Points on a hilly landscape, in no order, each with its height.
From any point a ball rolls to the lowest of the 2 points nearest to it. It stops when none of these is lower. Distance is the straight distance between rows; heights are no part of it.
j188 height 239: [205 153 127 143  90 108 172 152 163 156 159 165 126 102 119  94 121 157
 128  90 103 115 147  82 179 131 117 101 133 160  93 135 117 144 135 128
  98 150 188 119 139  93 146 178 123 147 128 136 170 128 119 139 120 135
 127 178 196]
j397 height 348: [201 174 146 149  71 130 171 142  93 168 113 180 137  94 129 144  93 130
 107 120 130 132 150 159 135 100  63 156 118 113 115 185 187 131 144 148
 106 153 139 151 155 153 120 105 118 104 140 140 135 116  62 152 113 114
 137 172 151]
j505 height 424: [114 181 118  81 108 103 184 123 106 147 119 147 167 181  91  75 157 156
 141 136  84  99  73  81 213 163 137 116 119 182 127 155 107 148  78 149
 139 119  98 155 147 115 153 144  93 134 133 109 104 116 155 216 155 142
 160 151 110]
j931 height 140: [ 82  99 170  64 148 102  92 144 108 130 139 123 190 167 122  75 154  87
 125 102  59 131 103  99 124 138 194  86 104 175 120 128 144  53 141 121
 119 130 140 131 145 153 128 120 152  79 177 140  92 124 130 102 169  94
 132 142 124]
j135 height 482: [124 166 150 141 170 160  70 126  85 148 179 139 110  75 130 122 143 110
 112 128  96  79 118 147  67  87 139 130 132 134 192 137 162  99 154 136
 115 155  96 153 113 157 106 147 118 118 181 143  64 157  67 101  89  96
 166 130  98]
j814 height 48: [169 120 101 129 159 155 114 105 142 104  78 159 175  81 152 121 105  97
 103 146 166 118 164 148  92 133  99 138 168  96 133 160 103 166 180 114
 133 134 132 102 120 125  99  74 122 112 142 118 142 179 158  49  87 169
 114 129 179]
j199 height 317: [ 62 142 112 144 151 109 117 109  92 122 119  93 119 155 145 163 117 167
 140 144  92 105  71 135 165 110 139 108 123 125 114 134 177  49 101 103
  98  97 121 126 134 180 140 125 178 105 118 174 100 122 139 180 130 112
 120 142 119]
j639 height 167: [125 121 134 116 123 123 122 103 172 107 155 113 140 140 123 139 157 110
 168 119 143 155 155 136  78 141 148 114 117 128  78  90 106 118 135 136
 132  96 129 144 140 135 139 143 157 127 120 125 189 103 157 114 151 118
 115  77  92]
j780 height 443: [119  55 101 146 152 112 113  82 161  99 150 134 112 149  97  93 163 141
 140 104 102 100 132 102 165 181 144  70 114 166 103 135  77 154 100 116
 126  64 154 165 142  83 127 224 113 147  88 137 153 154 131 110 159 129
 125 135 185]
j946 height 223: [154  38 147 137 141  65  97 124 161 125 156 118  79 142 114  77 100 139
 113  56  94 199 159  77 119 129 138 154 168 102 143  98 120 136 100 155
 119 153 156 115 139 107 112 180 166 106 157 129 151 126 153 120  69  74
 119 196 214]
j239 height 342: [ 53  96 126 127 160  75 100 143  78 126 142 101 125 170 147 112 109 172
 118 123  74  93  84 138 189 104 154 100 125 136 124 148 185  36 113  94
 108 105 151 120 148 183 123 120 161 110 138 187  77 144 142 171 122 104
 118 154 134]
j518 height 373: [183 161 135 139  96 152 140 129  84 150  98 186 115  75 142 168  97 123
 108 140 126 118 142 158 134  85  92 141 110  62 131 172 153 146 149 135
  90 149 131 125 136 146 119  92 108 115 140 158 125 127  76 134 108 128
 131 169 164]
j336 height 281: [128 132 102 147 153 138 114 129 148 103 108 106 160 149 175 192 122 128
  97 128 163 188 178 115 106  97 139 166 183 140 139 134  68 147 170  69
 153 134 155  68 103 126 134  77 152 161  98  96 151 157 204  73 141 179
 154  79 118]
j696 height 383: [ 70 172 128 128 173 141  79 124 135 146 171 106  94 106 195 113 131 114
 114 184 166 152 122 171  57 131 118 134 171 144 139  68 155 134 164 159
 159 163  75 125 138 150 108 119 119 152 132 116 113 119  72 156 109 140
 123 121  37]
j923 height 163: [102 194 120 145 167 142 101  75  98 129 129  81 115 142 144 216 127 135
 134 186 139 133 100 162 120 114 113 134 174  73 142 117 167 119 126 118
 118 139  76 121 121 151 147  88 146 128 143 111 121  98 142 131 153 162
 126 104  99]
j668 height 210: [155  56 173 145 140 107 110 119 165 128 168 121 114 144 110  88 122 101
 120  71  95 159 156  90  99 127 160 137 140 125 124  83 124 125 106 147
 124 115 153 116 129 115 129 195 187 104 161 128 173 144 139  89  83  82
 117 180 186]
j177 height 220: [168  97 141 152 100 118 145 124 154 148 115 155 115 153 100 120 114 125
 127  62 110 192 134  70 134  97 141 168 106 117 154  99 108 138 139 100
 104 186 160  60  90 113 125 138 171 101 143 127 158 118 165 133  99 106
 121 163 165]
j506 height 298: [ 45 145 145 106 156 106 103 123  88  90 156  94  86 115 175 172 136 145
 170 140 126 139 100 132 113  61 166 135 143 112 144 129 158  79 117 115
 118  71 145 123 130 159  94 152 181 106 126 173 130 117 145 150 147 104
  78 109 108]
j276 height 376: [124  45 166 108 124 135 136 121 153  94 138 104 108 113 117 123 151  94
 179 149 165 152 129 175  98 170 130 129 136 107  79 113 113 132  99 160
 158  78 130 196 165 141 127 144 140 115 100 104 163 141 118 109 116 115
 123 133 108]
j858 height 316: [ 48  65 167  88 118 103 128 134 101  75 103  93 103 111 123 112 160  91
 168 168 135 154  80 135 135 141 134 119 136 115 121 143 187  84  57 172
 150  85 118 190 170 165 118 148 121 107 121 126  63 122 112 156 140 119
 104 111 118]
j982 height 251: [141 137  93 149 165 163 130 138 136 127  89 107 166 104 174 171  91 121
  89 147 163 151 169 147 108 116 104 127 189 144 143 143  79 135 168  67
 149 139 137  65 102 124 128  60 137 162 118 106 147 173 180  49 136 187
 122 100 129]
j133 height 269: [ 77 122 152 108 130 118 105 104 121  80 151 106  61 108 159 174 115 137
 173 147 138 134 123 140  91  88 155 138 135  92 125 136 120 111 120 146
 121  45 115 151 143 149 116 150 178 112 101 154 136 133 134 133 149 102
  83 124 119]
j470 height 293: [107 148  97 155 124 105 152  98 100 117 112 101 115 148 136 156 119 166
 141 175 124 103  68 127 196 133 119 112 125 116 112 141 170  79  89 117
 110 104  99 161 135 168 168  98 164 102 115 162 108  99 124 193 124 134
 130 146 115]
j321 height 326: [ 31 131 109 151 128 107 109 114  92 112 143  81  66 143 141 144 100 189
 162 120 115 123 101 130 137  68 167 134 148 116 152 145 147  91 116 104
 114  76 156 125 131 158  95 162 165 104  92 184 109 131 139 174 149 107
  93 119 138]
j705 height 124: [201 168 128 119 151 141 195 134 168 117  94 165 174 132 137 124  82 106
  89 112 168 140 156  94 148 103 103 179 129 130 121 169  92 112 177  96
 129 188 137  62 101 102 156  89 136 132 162 115 166 128 182  84  58 175
 103 131 198]
j427 height 207: [ 94 104 151 101 143 118 106 118 149 112 173 108 137 141 130 131 149  91
 159 114 113 137 130 124  73 115 170 100 109 142 103 110 109  99 134 129
 131  83 156 146 140 142 138 139 171 105 158 144 159 122 132 100 149  87
 111 119  86]
j650 height 404: [143  56 142 140 126 131 129 100 150 100 141 113 110 104  98  88 141 128
 169 127 135 135 135 153 146 174 142 107 126 139  78 134  93 145  95 173
 140  70 139 190 164 124 140 167 149 130  85 105 150 155 112  98 112 125
 130 159 144]
j413 height 248: [ 90 183 133 144 188 179  62 135  73 154 151  97 125 121 148 171 118 103
 117 166 120 119 130 136 110  82 165 159 185 112 195 118 123 105 154 119
 109 159 127 106  98 144 142 100 134 158 122 102  96 130 116 116 116 155
 169 130  76]
j134 height 419: [105 174 131 137 181 149  62 143 102 134 191 125 107 106 169 110 135 114
 117 159 157 107 114 162  58 116 121 137 153 155 163  74 155 123 169 164
 154 165  77 153 135 161  99 126 114 153 153 133  85 142  56 132  91 121
 143 110  56]
j53 height 89: [186 141 115 144 138 151 142 117 161 112  86 142 176 102 133 111 110  89
  99 122 160 140 168 112 113 133 122 155 136 111 113 146 103 141 171 105
 130 161 136  70 111 104 121  83 125 115 151 114 160 147 179  61  78 161
  92 116 197]
j704 height 227: [126 151 109 154  93 143 151 100 103 115  95 107 103  95 127 166 116 154
 156 167 149 132 118 171 133 126 110 123 122  78 106 132 143 126 108 146
 129 109 103 159 127 154 127  80 141 124 131 153 112 107  99 136 134 122
 108 112 118]
j839 height 265: [183 161 137 109  94 101 177 167 158 173 139 202 153 146 109  94 148 146
 108 105 100  95 107  65 230 135 104 110 100 216 144 144  84 138 118 123
 121 140 128 132 138  91 160 177 105 151 109 107 172 108 116 149 146 134
 141 150 155]
j660 height 181: [127  61 169  84 131 143 135 172 149 119  91 118 149 117  65 107 149  75
 161 153 134 120 138 172  97 186 142 128 106 115  94 137 156 136  70 153
 163 109 133 176 149 114 122 157  82 125 124 112 121 156 114 119 106 110
 149 134 122]
j89 height 405: [ 85 162 114  77 134 115 152 112 109 133 107 144 184 185  97  84 138 154
 125 124  65  99  74  98 201 162 153 118 105 155 125 132 116  89  80 140
 114 111 109 136 162 142 144 122 123 116 133 134 123 121 181 220 132 115
 147 167 121]
j772 height 178: [ 80  75 159  61 166 100  92 145 137 109 168 116 155 147 123  82 155  74
 133 113  92 143 107  97  94 134 189  74  92 174 111 116 105  75 132 142
 127  86 146 156 152 141 134 123 144  92 162 145 121 116 125 102 163  92
 111 132 102]
j799 height 460: [114  79  86 122 122 101 132 121 129 113 132 154 108 161 100  82 149 158
 145  98  77  94 125 107 172 169 114  59  93 161 113 140 100 147 119  82
 116  91 176 156 145 101 135 192  76 159 120 157 133 139 133 137 174 127
 124 140 172]
j489 height 538: [141  87 130 110 101 116 120 167 152 152 122 169 134 143  83  59 134 141
 138  81  62 117 136  99 156 159 119  83  89 144 115 125 142  89 118 140
 110 134 139 114 149 119 155 157 118 120 136 163 147 128 124 126 125  79
 137 174 134]
j990 height 800: [136 118 157 117 117 126 125 123 189 112 149 130 158 159  97 119 181 109
 126  84 151 137 140 110 138 151 183 132 111 197 114  58  82  98 108 141
 134 102 119 105  98 125 142 187 156 134  89 144 211 109 161 123 133 118
 126  60 141]
j884 height 352: [ 75 139  87 166 105 113 124 128  88 133 123 114  46 140 146 147  77 187
 142 123 121 112 125 124 156  78 157 117 124  80 155 148 148 129 125  89
 102  99 176 142 104 142 122 143 132 130 105 182  91 137 119 172 142 100
 102 157 158]
j93 height 554: [145  97 163  85 104 111 124 167 143 141  97 183 149 146  49  49 147 136
 128  89  78 133 114  86 184 177 138 104  55 182 129 105 112 113 105 159
 106 158 102 102 132  99 149 165  97 132 124 131 152 123 124 128 125 103
 123 144 129]
j64 height 562: [143 154 105 144 130 147 125 116  77 133  99 103 123 121 141 190 120 129
 119 153 164 100 106 187 106 123  86 135 127  89 138 120 174 167 124 122
 136 172  90 153 117 152 101  83  91 104 156 121  89 115  75 118 108 138
 131 104 101]
j39 height 208: [ 91 180 128 144 133 136 114  78 115 101 113  94  90 122 178 196 159 146
 151 178 166 158 119 166 106 114 100 139 182  62 147 105 174 125 132 138
 143 122  79 129 118 152 138  93 145 130 132 111 123  86 130 115 175 167
  92  78 111]
j777 height 299: [ 82 148 133 121 153 153 100 101 147 118 134 115 100  87 219 160 148 108
  93 195 183 169 166 155  63 124  98 127 184  78 150 100 107 176 182 140
 145 121  95 129 132 125 118 106 107 148 113  90 120 140 116 119 188 192
 105 105  84]
j325 height 346: [ 84  60 152  80 105 129 136 134 135  83 112  97 105 120 109 116 165  78
 189 165 159 154 108 168 115 145 125 121 130 111  94 134 151 114  72 162
 165  75 122 202 167 142 135 139 121 117 100 115 101 126 113 131 143 119
 119 117 112]
j121 height 790: [128 128 161 109 137 108 124 116 205  92 182 104 149 156 141 140 168  97
 109  83 162 164 157  91  88 155 192 146 117 164 115  45  78 137 140 119
 135  98 146  97  78 113 157 166 153 119 129 142 210 116 170 133 132 123
 119  46  97]
j230 height 728: [110 191  98 149 160 163 124 104 142 138 105  94 154 133 173 184 100 124
 104 173 162 169 138 156 108 141  94 140 189  99 150 132 109 152 161 121
 138 146  68  89 130 112 123  75 126 163 138  88 112 102 163 117 182 180
 125  97 113]
j534 height 99: [151 108 109 133 139 159 131  94 123  89  55 143 148  66 158 179 109 124
 117 171 166 137 161 161 131 119 110 141 172  78 130 163  84 155 166 138
 128  87 114 126 108 157 105  52 127 142 120 139 144 174 146  77 111 158
 109 115 188]
j728 height 781: [107 126 160 147 118 113 130  98 193  92 167 104 135 152 142 155 177 115
 118  71 158 179 156 112  71 125 194 195 129 143 126  84  62 151 134 123
 138  93 165  88 108 119 140 156 146 115 112 145 203 122 171 160 136 111
 115  43 117]
j62 height 154: [193 167 128 119 130 146 155 141 132 146 107 174 166 133 134 152  63  94
 101 110 156 145 132 104 140  87 102 162 112 105 146 165 118 130 152  82
 119 174 141  63 105  95 140  59 143 137 152 118 152 126 175 108  94 165
 139 160 155]
j286 height 209: [172 146  99 106  95 141 201 146 167 144 140 122 163 155  83 112 130 144
 134 136 155  92  93 112 199 143 115 137 112 162  99 114  80 127 107 158
 168 133  84 135 138 102 142 105 114 155 108  95 157  88 164 151 125 133
 145  90 114]
j509 height 277: [ 70  67 178  86 124 110 131 144  74  96 102 104 138 134 100  75 135 101
 150 147  92 141  97 144 136 170 162 122 109 131 108 157 184 107  73 173
 142 115 137 169 188 149 100 150  93 116 148 130  56 140 107 143 131  92
 119 127 114]
j669 height 325: [ 40 108 143 106 178  80  90 133  53 101 189  81 101 124 178 146 139 147
 153  99 133 134  91 125 128  49 175 140 141 142 141 125 165  75 126 105
 118  76 156 136 117 163  62 144 182  94 175 173 106 144 127 137 149 110
  81 122 109]
j662 height 211: [182 104 117 163  98 128 141 126 183 134 148 149 128 106  89  83 136 153
 127  92  95 115 147  96 153 146 152  97 113 146  77 101 105 131 106 148
 105 125 154 119 132 103 142 161 139 133 116 136 167 149 133 113 101 107
 128 151 175]
j920 height 194: [160  60 128 154 111  82 127 125 164 146 129 153  95 141 118 100 106 142
 120  60  93 197 158  65 131 115 112 151 141 104 135  99 108 138 126 129
 106 194 173  91 114 105 113 157 149 113 145 146 151 125 150 149  87  91
 119 181 192]
j117 height 250: [115 171 118 149 156 184  78 158 121 149 139 122 143 121 149 144  68  99
  87 145 127 120 141 146 117  92 130 152 169 133 220 112 120 108 158 108
 120 177 118  74 106 124 134  62 119 183 100 102 104 140 140  94  92 156
 178 153  92]
j788 height 770: [119 131 140 135 153 104 112 100 192  87 154 119 145 140 177 167 168 113
 107 129 156 200 184 103  54 130 173 177 150 106 100 107  76 168 158 127
 126  93 153  87 118 117 146 139 137 134 113 122 188 132 185 139 137 141
 109  41 126]
j208 height 421: [116  87 101 195  95 115 148 100 156 153 154 136  78 157  92  91 118 176
 115  50 108 146 135  93 153 114 136 136 133 133 152 112  80 167 152  93
 106 141 218 110 118 115 130 179 112 125 125 156 149 143 144 173 147 120
 131 139 193]
j815 height 355: [ 62 100 142 125 171 120  85 129  35 122 165 117  91 134 140 154 131 144
 160  91 102 138 115 114 111  49 176 142 133 101 178 134 145 103 141 114
 129 108 149 116 108 148  89 146 171 115 175 161  90 146 110  95 149 104
 105 145 116]
j107 height 366: [ 75 133 107 119 119  89 119 143 100 144 142 136 124 195 142  80 100 176
 117  96  61  93  94 138 190 115 137  98 113 144 132 145 169  74 123  84
 109 114 167 123 155 163 164 129 132 119 136 174  97 131 138 185 110  99
 137 182 126]
j254 height 120: [157  86 134 119 106 149 151 147 144 144 108 116 168 120  79 103 140 102
 158 124 152 125 135 161 117 172 117 123 105 120  79  99 143 129 101 135
 154 141 134 147 139 126 117 126 115 119 129 109 161 135 122  96 110 116
 137 112 103]
j630 height 692: [118 179 104 164 145 152 110 150 141 141 117  89 132 115 173 154  91 131
  89 152 161 113 118 194  64 147  99 133 162 148 156  97 166 174 138 130
 156 193  75 118 120 128  88 118 107 144 113  92  63 122  81 130 114 159
 147 122  66]
j159 height 675: [162 167 103 153 127 129 110 146 129 146 106 132 148 100 154 148  80 128
  81 128 157  98 136 179  62 132  87 145 129 138 161 121 162 186 156 126
 151 201 101 102  95 110  79 108  98 135 118  84  44 132  79 112  89 158
 145 121  83]
j142 height 600: [148  71 132 123 116 124 140 123 152 134 113 128 128 119  66  76 182 135
 165 132 130 119 126  99 180 172 149 105 112 162  70 146  86 171  81 148
 152 120 143 145 128  74 131 194 100 148  92 106 138 154  99 117 115 135
 147 126 158]
j507 height 175: [151  63 150 136 120 126 121 119 177 115 149 128 138 131  85  90 140 110
 143  83  97 132 155  99 119 145 163 102 120 141  97  80 116 115 105 154
 127  90 145 130 135 119 138 191 169 120 122 143 181 139 128  94 108  90
 117 155 155]
j496 height 377: [109 173  79 162  85 100 164 140  87 141 139 129  72 158 154 130  85 180
 129 120 106  98 126 124 173 102 124 106 131 103 140 162 154 146 128  69
  95 110 194 162 127 140 155 149 137 131 118 166 112 126 116 187 174 122
 119 181 172]
j654 height 537: [159 162 104 136 147 164 114 123  60 105  92 141 115  91 149 194 115 129
  87 145 143  68 119 149  98 109  84 137 118 104 190 123 152 175 158 139
 116 180  82 150  92 144  93  89  66 116 150 103  76 124  57 123 105 159
 165  99 132]
j348 height 586: [163 152  94 151 130 138 151 157 128 147  97  82 159 129 152 190  98 126
  96 138 173  98 121 194  92 139  77 141 137 109 129 121 190 176 114 104
 172 164  93 134 111 129 124  84  86 102 158 113  94  94  89 140 110 145
 133 119 102]
j334 height 139: [156 106 155 124 115 131 126 139 170 129 138 126 138 155  84 108 144 102
 132  71 101 127 144  90 113 140 170 105  95 151 119  78 116 105 113 114
 113 138 140 101 105 128 140 154 179 111 143 134 182 123 137  88 128  96
 122 126 128]
j901 height 246: [150 123 132 157 112 145 126 118 147 146 115 135 139 166  98 154 121 112
 127  80 128 167 139  90 118  96 173 161 104 108 139 110  93 146 144 101
 120 157 160  65 100 124 130 115 166 126 141 119 156 125 177 107 117 107
 128 121 140]
j760 height 645: [222  95 141 127 124 124 143 136 159 154 123 172 152  95 123  98 112 120
 106 110 157  91 151 140  37 161  73 154 103 126 110 139 188 160 138 120
 143 184 146 137  98  95  84 120 101  63 139  97 109 159 115  89  74 109
 140 148 119]
j595 height 206: [107 184 117 137 167 158  76 106  91 145 133  99 123 142 144 191 123 114
 139 163 123 129 112 140 105 103 155 136 152  93 156 124 132 119 134 102
 100 142 121 118 111 140 139 101 151 146 139 118 114 115 150 109 134 135
 135 119  96]
j735 height 401: [143 143 131 135 128 156 110 121  60 153 118 149  93  96 136 183 111 134
 115 145 100 102 123 141 119  89 104 126  97  65 139 146 170 126 133 137
  94 146 114 129 133 148 121 112 121 101 164 171 106 136  75 111 102 102
 128 147 138]
j800 height 462: [123 139 111 100 118 108 183 137 109 160 113 146 125 177 103 118 190 155
 160 144 121 100  84  97 209 163 112 104  98 190  98 155  66 190 100 113
 149 117 132 145 146  88 138 161  80 148 117 122 111  95 136 176 190 152
 138 107 151]
j570 height 758: [109 164 139 142 139 116 117 116 190 117 156 101 140 147 196 170 151 114
  95 148 166 196 187 108  68 132 149 153 151 118 103 109  89 156 189 118
 126 119 119  83 127 110 161 129 141 148 119  97 173 126 190 114 180 165
 107  59 101]
j906 height 510: [133 186 120 149 184 182  70 141  63 127 144 134 112  89 136 162 120 123
  93 147 111  71 121 147  92  94 116 139 137 121 203 125 146 126 161 136
  96 180  82 142  99 159 117 109  84 128 141 122  66 131  70 120  87 142
 184 114 114]
j34 height 744: [105 168 119 150 150 140 141 115 168 129 121 104 147 134 188 174 129 125
 104 169 163 190 169 138  79 136 106 143 180 110 107 130 105 160 186 129
 144 121  85  80 135 121 135 106 144 158 128  81 151 116 178 108 214 186
 109  69 119]
j472 height 290: [208 151 147 118  80 112 194 176 132 172 141 175 153 116 114  87 138 154
 132 103 104 104 139  93 199 148  75 118 128 185 108 176 128 122 121 138
 111 157 153 149 148 102 146 160 112 150 111  90 174 115 100 140 137 128
 153 178 141]
j164 height 205: [ 95  89 136  96 110 119 141  94 172  85 155 114 113 121 121 110 193 109
 182 140 145 161 134 148 110 135 131 122 132 143  76 106 115 115 114 170
 156  72 134 153 151 126 146 154 144 125  89 110 171 100 163 147 163 139
 124  68 107]
j841 height 386: [ 54 120 118  93 132 106 114 142 111 129 126 134 161 196 108  64 120 166
 112  97  48  94  82 113 182 151 161  99 111 167 128 144 138  79 109 116
  97 106 140 118 155 161 148 122 117 122 127 158 100 131 169 198 136 110
 132 172 137]
j59 height 712: [144 198  96 154 145 160 108 110 121 161 113  98 153 121 157 173  81 123
  92 178 159 129 120 166 103 146  96 140 154 108 165 119 125 164 152 112
 132 174  76 114 126 108 110  77 107 149 149  90  91 110 116 121 138 172
 146 125  93]
j458 height 145: [114 126 124 127 116 164 119  99  89  78  58 125 108  74 166 218 134 132
 129 171 160 116 147 140 129  98 121 145 151  59 160 154 100 130 141 142
 119  97  90 139 100 149 105  66 111 159 105 148 134 137 116 102 124 150
 114 120 174]
j465 height 387: [ 98 122 145 132 155 148  96 140  45 149 152 145  86 117 145 166 115 138
 135 114  87 115 116 118 128  65 139 126 117  72 164 140 169 104 124 114
 101 146 131 121 123 138 117 149 139 117 183 177  82 156  96 100 109 103
 131 157 138]
j464 height 275: [140 138 116 154 132 153 109 118 137 136 108 125 160 153 133 187 114 110
 117 112 152 172 156 114 107  91 163 170 136 115 137 138  80 143 162  86
 132 147 152  68  99 124 132  81 152 149 115 110 155 131 194  85 128 141
 140  97 135]
j175 height 215: [142 172 101 149 150 177 103 140 149 142 104 128 152 108 158 146  64  94
  75 151 152 128 157 140 102 122 104 139 163 146 195 141  96 126 180  92
 130 168 111  64 111 108 121  59 116 178 104  91 111 161 152  70 116 184
 146 140 110]
j612 height 444: [165 165 120  88  95 107 201 155 111 169 130 142 155 173  88  94 162 143
 149 150 131  87  93  88 211 153 125 125 120 190 115 169  87 168  98 130
 163 129 133 162 140  95 158 142  87 155 114  91 120 102 121 174 163 142
 161 137 126]
j894 height 629: [214 106 141 131  99 130 172 162 123 173 115 173 153  99 106 104 120 117
 116 110 147 106 143 149 101 144  71 150  90 121  91 137 204 144 114 130
 146 160 151 144 120 112 114 107  97  90 135 123 139 129  96 129  87 106
 142 146 119]
j331 height 171: [176 126 110 129  97 150 172 128 162 150 121 109 156 128  72 109 134 136
 145 130 158 115 123 133 160 162 128 123 114 145  65  99  99 122 117 155
 141 140 118 115 131 117 133 112 131 146 109 107 166 106 150 126 123 128
 139  95 127]
j872 height 347: [ 90 172 134 136 144 158  87 127 160 146 149 102 116 113 205 119 124 104
 107 187 171 166 147 156  51 133 120 130 165 137 144  90 113 153 181 148
 145 165  88 107 144 122 101 104 120 173 112 102 112 132  95 139 155 162
 120 119  55]
j190 height 425: [109  54 114 129 130 109 129  95 134  91 134 118  90 119  98  98 132 155
 178 128 119 124 127 126 159 186 117  80 114 142 100 149  98 148  97 128
 135  59 146 196 154 103 118 202 129 132  71 119 123 150 119 116 168 137
 122 151 145]
j287 height 402: [121 130  85 175  91 104 166 141 122 151 155 147  75 155 128 110  99 179
 138  73 115 140 136 112 167  94 112 122 133 111 152 137 114 168 160  65
  87 145 230 141 127 115 142 159 112 142 130 150 129 140 145 186 168 128
 124 162 186]
j836 height 659: [207 136 123 137 127 116 117 130 132 159 123 180 137  86 143 130 108 132
  86 113 153  90 145 157  46 119  73 150 113 124 156 146 192 172 154 135
 147 200 125 129  74 101  72 118  89  98 121 107  59 148  98 105  67 128
 160 128  96]
j928 height 583: [177  77 159 120 114 114 143 149 166 147 105 161 156 121  49  48 177 115
 133 126 143 124 123  85 200 165 150 122  91 166 100 113 112 147  89 159
 151 162 115 122 108  77 123 179  91 139 101 100 166 142 109 105  78 132
 131 106 158]
j5 height 567: [187  76 186 103 128 111 134 164 170 133 117 178 155 135  62  54 167 118
 121 106 106 133 131  79 195 174 120 113  61 178 133  96 127 108  93 158
 105 168  95 108  98  86 140 177 113 112 128 129 181 120 122  99  94 116
 119 126 151]
j831 height 240: [ 83 105 141 110 110 109 127  87 156  60 157 104  70  93 161 138 155 133
 177 155 139 148 123 145  97 108 128 127 131 114  99 129 133 113 109 161
 144  33 124 175 151 143 142 144 159 103  88 135 155 111 152 148 168 123
  94  87 105]
j875 height 249: [ 90 158 140 116 135 135 107  95 129  82 113 116  90  99 205 197 171 131
 136 196 174 159 165 152  84 103  94 145 168  48 158 108 142 148 162 144
 136  87  81 134 117 139 124 103 126 153 123 102 139 109 137 112 196 174
  89  76 115]
j103 height 94: [113 121 155  85 133 130 101 157 146 131 130 128 169 187  88  90 138  98
 133  92  74 117 113  92 129 147 167  98  97 173 135 115 133  77 125 118
 114 143 123 106 135 139 164 135 156  88 157 122 147 117 151  93 140  87
 129 128  91]
j403 height 185: [165 181  94 130 146 169 124 128 114 149 111 144 169 124 150 172  53  92
  86 142 158 119 135 130 124 113 108 148 132 112 171 158 106 140 160  77
 127 158 124  74 104 106 141  46 121 156 144 110 120 139 158  92 112 176
 150 137 120]
j412 height 498: [ 97  89  95 109 101 106 146 129  95 124 100 117 110 126  84  71 141 140
 159 134  88 123 123 127 169 171 125  81  99 144 103 157 141 124  90 145
 123 108 141 163 159 129 136 149 102 135 105 141  81 131 114 155 154 123
 138 146 117]
j850 height 233: [105  53 173  97 134 132 134 171 103 116  93 127 124 122  93 115 135  87
 137 142 114 109 123 173 112 174 135 136  91 117 118 165 190 123  73 157
 160 102 129 179 169 145 119 151  75  98 140 137  61 158  94 131 106  79
 136 148 113]
j450 height 242: [178 156 125 109  94 125 176 166 159 159 133 186 164 154  81  89 136 147
 122 119 129  86 108  86 228 139 122 121  81 194 131 121  82 125 108 153
 136 131  97 129 128 104 154 133 123 147 114 116 183 110 146 146 123 120
 155 130 125]
j829 height 318: [206 172 136 152  65 112 190 163 118 184 130 170 144  98 118 105 104 143
 114 103 104 126 145 132 157 135  62 126 144 146  96 192 170 106 137 143
  97 155 163 164 164 132 135 143 123 133 129 120 152 117  78 146 132 114
 140 192 144]
j803 height 610: [207 142 116 135 100 141 182 176 126 168  99 125 168 126 117 142  99 116
 100 130 184 103 126 187 117 136  72 162 116 119  93 149 183 155 122 114
 167 145 139 133 125 132 121  87 100 111 147 110 126 100  86 150  96 122
 132 126 109]
j211 height 454: [117 166 157 122 190 158  59 143  98 118 215 155 112  80 148 108 150  99
 125 132 148 100 124 162  50 100 143 136 137 147 195 106 141 122 172 168
 149 125  72 154 121 169  99 140 125 158 186 148  82 154  62 119  75  97
 166 125  86]
j852 height 479: [ 94 128  94 115 100 130 159 122 131 135 109 121 111 142  80 102 171 155
 164 144 101 105 103 121 181 168 128  96 110 177  98 145  94 130  93 135
 128 111 133 141 147 112 144 142 115 136  99 126 106 107 144 168 174 139
 141 117 129]
j713 height 263: [146 183  91 154  94 135 177  92 123 131 126  98 118 135 124 163 119 172
 151 168 149 121  99 151 173 122 105 128 136  99  99 155 133 118 107 141
 135 114 105 152 128 144 162  75 160 123 123 144 116  74 136 181 151 143
 131 126 129]
j971 height 516: [112  85 112 110 104  85 125 150  96 125 134 158 120 124 100  41 123 148
 136 115  58 113 132 115 171 161 116  76  89 134 110 166 162  91 121 142
 111 114 150 156 164 128 154 142  86 141 129 158  88 133 102 149 136 105
 132 162 121]
j933 height 187: [113 160 128 159  83 136 129  89  85  88  70 114  75  80 144 194 112 159
 128 176 147 109 118 113 145  97 117 137 130  55 142 140 124 123 116 152
 112 102  75 152  98 138 118  82 131 138 108 161 102 113  82 146 128 128
  97 128 171]

For each start below, name the point where the ball stops.
j505 -> j814
j788 -> j923
j928 -> j814
j799 -> j254
j713 -> j814
j159 -> j923
j142 -> j254
j117 -> j814

Call two points neighbours if one is among the 2 nearest of the other. Go from one point of each pair to the other, from neighbour to neighbour, staying as low as possible. Name the highest point that can't be avoided.
j923 and j814 -> j117
j920 and j254 -> j472
j920 and j103 -> j946
j639 and j814 -> j336
j639 and j103 -> j427
